Points, in no order, along strands that fork and pass close to each other.
Points whose rows are less than 38.9 apart are linked; no others are. Some points are linked to none.
golo: [  1  27  29  -9  11 -22  -5  -1   7  -1  -5  12  -4 -24  16  10   3  17
   1  -6 -24  20  12]
fuz: [ -9  -3  14   6  -3 -13 -10   1 -26  -2 -21 -12  -8 -34   6  22  -8  -6
  11  21 -18 -11  13]
kupab: [ -9  -2 -12  -2  -5  -3  18 -13 -20  -1   7  -1 -13  28  14 -28  11   9
   1  -1  -4 -13  -7]
besu: [ 19   2   4 -12   4   5   1  25 -10   1 -30  -2  -6 -11  -5   9 -21   2
   8  17   7   4  22]
kalu: [ -6 -15 -17  -3 -17  -8   8   6 -20   3  11 -33  -4   8   7 -12 -14  -2
   1  -5  -4 -18  -5]
danot: [ 14 -12 -18   3   7  11  22  16   4  15  -4 -25   6  18  -8 -13 -20 -21
  10 -14  12   8   1]
Kef: [ 16  -7   0  -5  -2  12 -12  18 -13  -5 -30   0  -4 -17 -10  16 -21  -2
   4  27   6  -7  18]
tuvev: [  2 -19 -18   0  13  13  16  12   8  21  -3 -22  11  16 -28  -9  -9 -34
  13 -11   5   9  -2]
ziv: [  6  -9  -5  11  -5   4   1  23  15   3  13  -5  24 -15 -17  -4 -20  -1
   5 -19  20  20  -6]
Fuvo: [ -6  13  32  -4  22 -29   1   6  13   9  -9   9   3 -28  14   8  10   6
   9  -9 -23  14   7]
raso: [-20   2 -18   0  14  -1  24 -16  -6  11  11  -3  -7  29   1 -30  37   0
  20 -12 -18   1  -3]
voz: [  6   3  -6  -2 -20  -7 -12  14  -9 -11   9 -21  -2 -17   4   6 -22   1
  -6   8   4 -10   6]
fimis: [  7 -13   4   3  -7  12 -13  22   6   2  -7  -2  14 -22 -20   5 -17  -6
  -3   6  14  -1  -5]
Dono: [ -3  -6  10 -11  11   8   5  -9  -8   1 -23  34 -16  30   0   4   6  -3
  -1  20  12 -19   7]
tidog: [  0   0  10  -1  15   9   4 -21  15  11  -5  37   3  17  -6   8  20  -7
  -8   4   2   2  -9]
soson: [ 14  14  -3  -6 -17   0 -21   6  -5 -17   1  -4  -5 -11   0  11 -14  13
 -12  14   5   0   8]
nodum: [ 20 -18 -21   0   0  14  12   7  -3   6  -8 -16   1  27 -12 -10 -19 -15
   3   4  16   0  -4]
tobun: [ -1 -12  -2   1   6   9  11   9  10  14  -3  -2  11   7 -21   7  -2 -20
   1  -5   1   0  -7]
Tuzas: [ -5  20   1 -15 -17  -9  -4 -19 -21 -23   9  10 -26  13  26  -1   9  18
  -8   6  -4 -13  11]
gused: [ -4  -6   8  10  -2  10 -20  -1  15   1   9  13  17 -15 -16  12  10  -6
 -13  -1   0  -3 -23]
kubet: [  2   0 -15  17 -11   6 -22 -13  25 -10  39 -10  17   0 -14  -7   7  -7
 -12 -21  -3  11 -33]
fater: [ 13 -12  -5   5  -7  20 -14  11  13  -2  -3   7  12  -4 -24   2 -12  -5
 -13   3  18  -4 -16]
mem: [ 14 -22 -22   9  -6  21  -8  -6   6   1   8  -2  10  29 -25 -15  -6 -20
  -7   5  10   4 -18]
zugen: [  1   2 -22   6   8   8  24  -9  13   6  19 -22  -2  20  17 -27  16   0
   1 -23 -12  18   2]
gir: [  4   6   3  -3   1  -9  14   9   8   3   3 -10   2 -11   8  -1 -11  -2
   1  -8   6   3   3]
togel: [-26   7  -1  -1 -19 -11 -11  -6 -27 -17  13  -9 -19  -9  20   1   8  11
  -2   6  -9 -28   4]
lavoz: [  0  19   8  -4  17  -5  20 -15  23   6   6  14  -1  -1  18   0  14   8
  -3 -12  -1  11  -2]
gabak: [ -5   6   7   5  -3 -19   1  20   3   2  12 -18   5 -28   7   3 -11   3
   3  -8  -1   4   4]
seze: [  1 -16 -23   5 -14  -1   4   4  -7   7  14 -34   5  16  -6 -14 -10 -11
  -1  -8  -1  -5 -13]
lel: [  4   7  21  -5   7  -4 -12   5   4   2 -15  12   7 -27  -2   8  -3   2
  -3   8  -7   8   5]
maba: [ -6   5  34   7  20 -28 -14   7  22   4   1   5  15 -39   2   8  16  10
   8 -21 -19  13  -3]
Fena: [ -3  15  20   0  -5   1 -28 -17 -17 -14 -18  28 -15  -9   7  23  10  14
  -4  28 -11  -3  10]
neka: [ 13  25   1 -15 -11  -5   0  -5  -9 -15  -3   5 -21   5  15  13  -7  20
  -6  13  -1   4  18]
pagav: [  8  -9  19  -9  17  12   5   5   3  14 -36  24   1  -5  -7  12   2  -7
   2  20   5  -2   6]
Teni: [ 10 -14   3   1   6  26  -6   4  18   8  -6  20  17   1 -33   7   3 -12
 -10   1  14   3 -17]
livu: [-37   5  22   4  13 -15   4 -18   4  10   9  14  -5   9   2   8  44  10
   7 -14 -19 -21  -9]
Tila: [  9  -2 -10   1  -8   0  10   3   6   1   6 -12   3   8   3  -8 -15  -5
  -3  -7   9  -2  -1]
rezo: [-16  -1  11  -6   7  -7  14  -6  -1  10  -2   9  -5   8  10   8  15   1
   2   0  -5 -12  -1]
tis: [ 16  -4  18 -13  18  10  -1  17  -1   7 -39  15   0 -13 -11  11 -12  -3
   8  17   3   7  16]
zep: [ -5  -3  17   4   3 -20 -12  22  11   0   6  -6  18 -38   0   4  -8   8
   9 -14  -5  19   1]
noba: [ -5  -2  19  -5  12  11  -7 -10   1   2 -20  44  -8  16  -2  11  14  -1
  -4  24   9 -14   1]
fuzup: [ -9  -9  27  16  12 -20 -17  18  16   3   2  -5  22 -45  -5  10   5   8
   9 -18 -15  15  -6]
kigod: [  8  -8  -2  -5  -6   5  -7   8 -18  -3 -22   1 -11  -1   0  16  -9  -5
   1  29   9 -19  17]
bonu: [ 12  -6 -26   5   7  22  14  -8  11  10   8 -15   3  30   0 -27   4 -10
   2  -9   3  17   0]
nasu: [ -2   9  10  -3  23  -5  34 -10  16  15  -3   6   2   8  11   0  18  -2
   5 -15  -7   8   3]
Lebe: [ -1  -9  12   4   1   4 -12  12   0   5 -15   2   9 -28  -7  13  -7  -7
  -1  15   0  -5   2]
Zot: [ -3   7  -3   0   5   9   3 -31  -1 -11   1  30 -18  41   9 -20  15   9
  -5   5   7  -9  -6]
fimat: [ 15  15  -5  -5 -10   0 -15   9   9 -14   5   5   3 -12  -3   1 -15  10
  -9   2  14  10   4]
toma: [ -6 -11 -10  -1 -18  -7  -2  13 -15  -1   8 -31  -1 -11  10   2 -19  -4
  -3   1   1 -23   3]
Gotum: [ -9  -4 -23  -2  16   5  28 -15   5  15  13 -17  -2  24   5 -28  30 -10
  15 -16 -13  14   2]
vezik: [ 12 -27 -19   4  -7  17  -6   6  -7   4  -3  -9   4  30 -23  -6 -15 -14
   0  12  12 -10  -9]
duk: [-29   5  13  -6   8 -15  13 -13  -8   4   4  14 -13  10  16   1  28  11
   2  -7 -13 -21  -2]
Viti: [-20 -12 -11   8 -19  -2 -14   0 -33 -11  -6 -16 -10  -9   8  10 -13  -4
   2  17   2 -33   9]
Boma: [  4  -7 -18  16  -7   8  -5  12  22  -1  22 -11  21  -1 -23  -8 -12 -12
  -1 -25   9  17 -16]
Vuga: [ 17  -7 -21   9   2  23   2 -10  20   3   9   1  10  24 -13 -16  -2 -15
  -6 -10   7  13 -11]
kaz: [-11   0   2  -8  16  -6  33 -14   1  15   0   7  -6  21  11  -3  22   1
   8 -14 -10  -4   2]
Bak: [ 12  20  -7  -2  -3  -5  -3   2  16 -13  12   4   7 -10   6  -8 -13  11
  -4 -14  16  22   3]
rosem: [ -3 -11 -28  10 -18  -2   2  -5  -8  -3  31 -41   3  14   3 -24   2   2
  -3 -12  -3   3 -16]
Nulo: [-16  20   5  -9 -22 -12 -11 -11 -25 -22  15  -3 -22  -4  27   7   9  19
  -8   5 -13 -13  10]
Soru: [  8  -5 -18   6   1   5  18  -5   8   3  13 -21   2  17   9 -20  -6  -3
  -1 -16   1   8  -3]
vuv: [  2   3   1  -1  14  11   8 -29  11   1  -2  34  -9  32   6  -6  18  -2
  -9   1   7  -1  -2]
Giz: [  6  18  -5  -2 -12 -18   1  14   6 -12  17 -13   9 -19  10  -3 -21  14
   4 -15  13  25  13]
sot: [-13  -9  -2   5 -15  -7  -9   4 -33  -4 -16 -17 -10 -25   5  22 -12  -5
   7  26  -5 -22  14]
ran: [ -2 -11   4   8   6  16 -12  -2  24   7  10  12  18  -2 -32  10  14 -15
  -9 -10   1   2 -24]
zabu: [ 11  26   1  -8  -4 -19   8  14  -2  -9   4 -10  -3 -13  13   1 -18  19
   2  -8   2  24  20]
gidu: [-11 -10  28  12  18  -6 -16  -1  13  12  -9  11  15 -31  -7  17  19  -2
   3   0 -18  -2 -14]
biba: [  1  -3 -16  15  -2  13 -11  -6  28  -1  29  -6  19   2 -25 -10   5 -17
  -5 -25  -1  18 -26]
dit: [ -5   3  24  -1   3 -12  -7  -5 -23  -3 -33   6 -12 -26  10  24  -2   0
  10  21 -25  -4  18]
vil: [  6  17  26  -7   6 -13  -7   7  -2  -3 -19   9  -5 -20   8  10  -4  11
   3   4 -18  15  18]
susi: [-32  -3  -3  11 -19 -11 -16  -6 -31 -14   5 -17 -11 -18  12   9  -1   6
   5   9  -8 -37   1]
duga: [ 13   6  -8   6   5  15  -2  -3  27  -6   7  13  15   2 -11  -4  -2   0
  -8 -15  17  16 -12]
suroz: [ 18   2  -2  -8  -1  -4   7  25  -1  -3 -11  -7   1  -9  -4   3 -27   3
   8   2  17   8  17]
zanuz: [ -7 -22 -11  11 -19   7 -18   8 -13   1   0 -15   5  -2  -8  10 -13 -10
  -3  10   6 -25  -7]
lat: [  5  20  10 -10  -9  -1 -17 -14 -11 -15  -6  21 -18   4   9  15   8  15
 -10  20  -5  -2  14]
gako: [ 13  34   9 -15  -6 -15  14   2 -11 -10  -4  -5 -17  -5  21   6 -12  22
  -2   2  -7  15  24]
mag: [-15  -1  -7  -3   9  -2  27 -13 -13   8  -1   5 -13  30  12 -20  23   3
   8  -9 -12  -9  -3]
Kuro: [ 12  -5  -4  -3  -3  -1   2  26   7  -1  -3   1  16 -15  -9  -1 -25   5
   8  -8  25  23   9]
bubak: [-13  -4 -23  13 -14   1  -8 -16 -11  -7  36 -23   0  22  -4 -28  17   1
  -4  -6  -5   0 -23]
zap: [  7  18   3  -9   7  -3   6 -15  12  -5   4  16  -2   4  13   1   6   6
 -10  -2   4   6  -1]
ronu: [ -1 -11   4  -9   6   5   4   3 -15   5 -25  14 -12  11   2  12  -2  -8
   2  21  10 -20  12]
dig: [-10  -6 -21   7 -11   2   2 -13 -16   0  17 -11  -6  28   1 -29  13   5
   1   1   0  -6 -13]
kugi: [  1  -8  16  -5  15  13   4  -2   9  16 -16  27   7   1 -12  13  12 -10
  -5  12   2  -2  -7]
par: [ -3  12  -3 -10  -7  -3   2 -23 -10 -19   6  19 -22  26  21 -14  10  15
  -7   3   5 -11  -1]

Follow the links from the first point to the second, and from the first to the third. Name the last point that the two ways share.
maba; tuvev; livu => Soru
rezo; voz; fuzup => mag
Lebe; tuvev; voz => Soru
Giz; gabak; zap => mag
noba; susi; biba => besu
biba; Dono; Tuzas => besu

A fork is a point with three links, a tip a point with one. Leave the first point through the second and follow the links. Name the first fork or tip that comes.
Tuzas; par => besu
fater; fimis => Soru
seze; kalu => Fena
zep; fuzup => gused
lat; neka => mag
par; Tuzas => dit
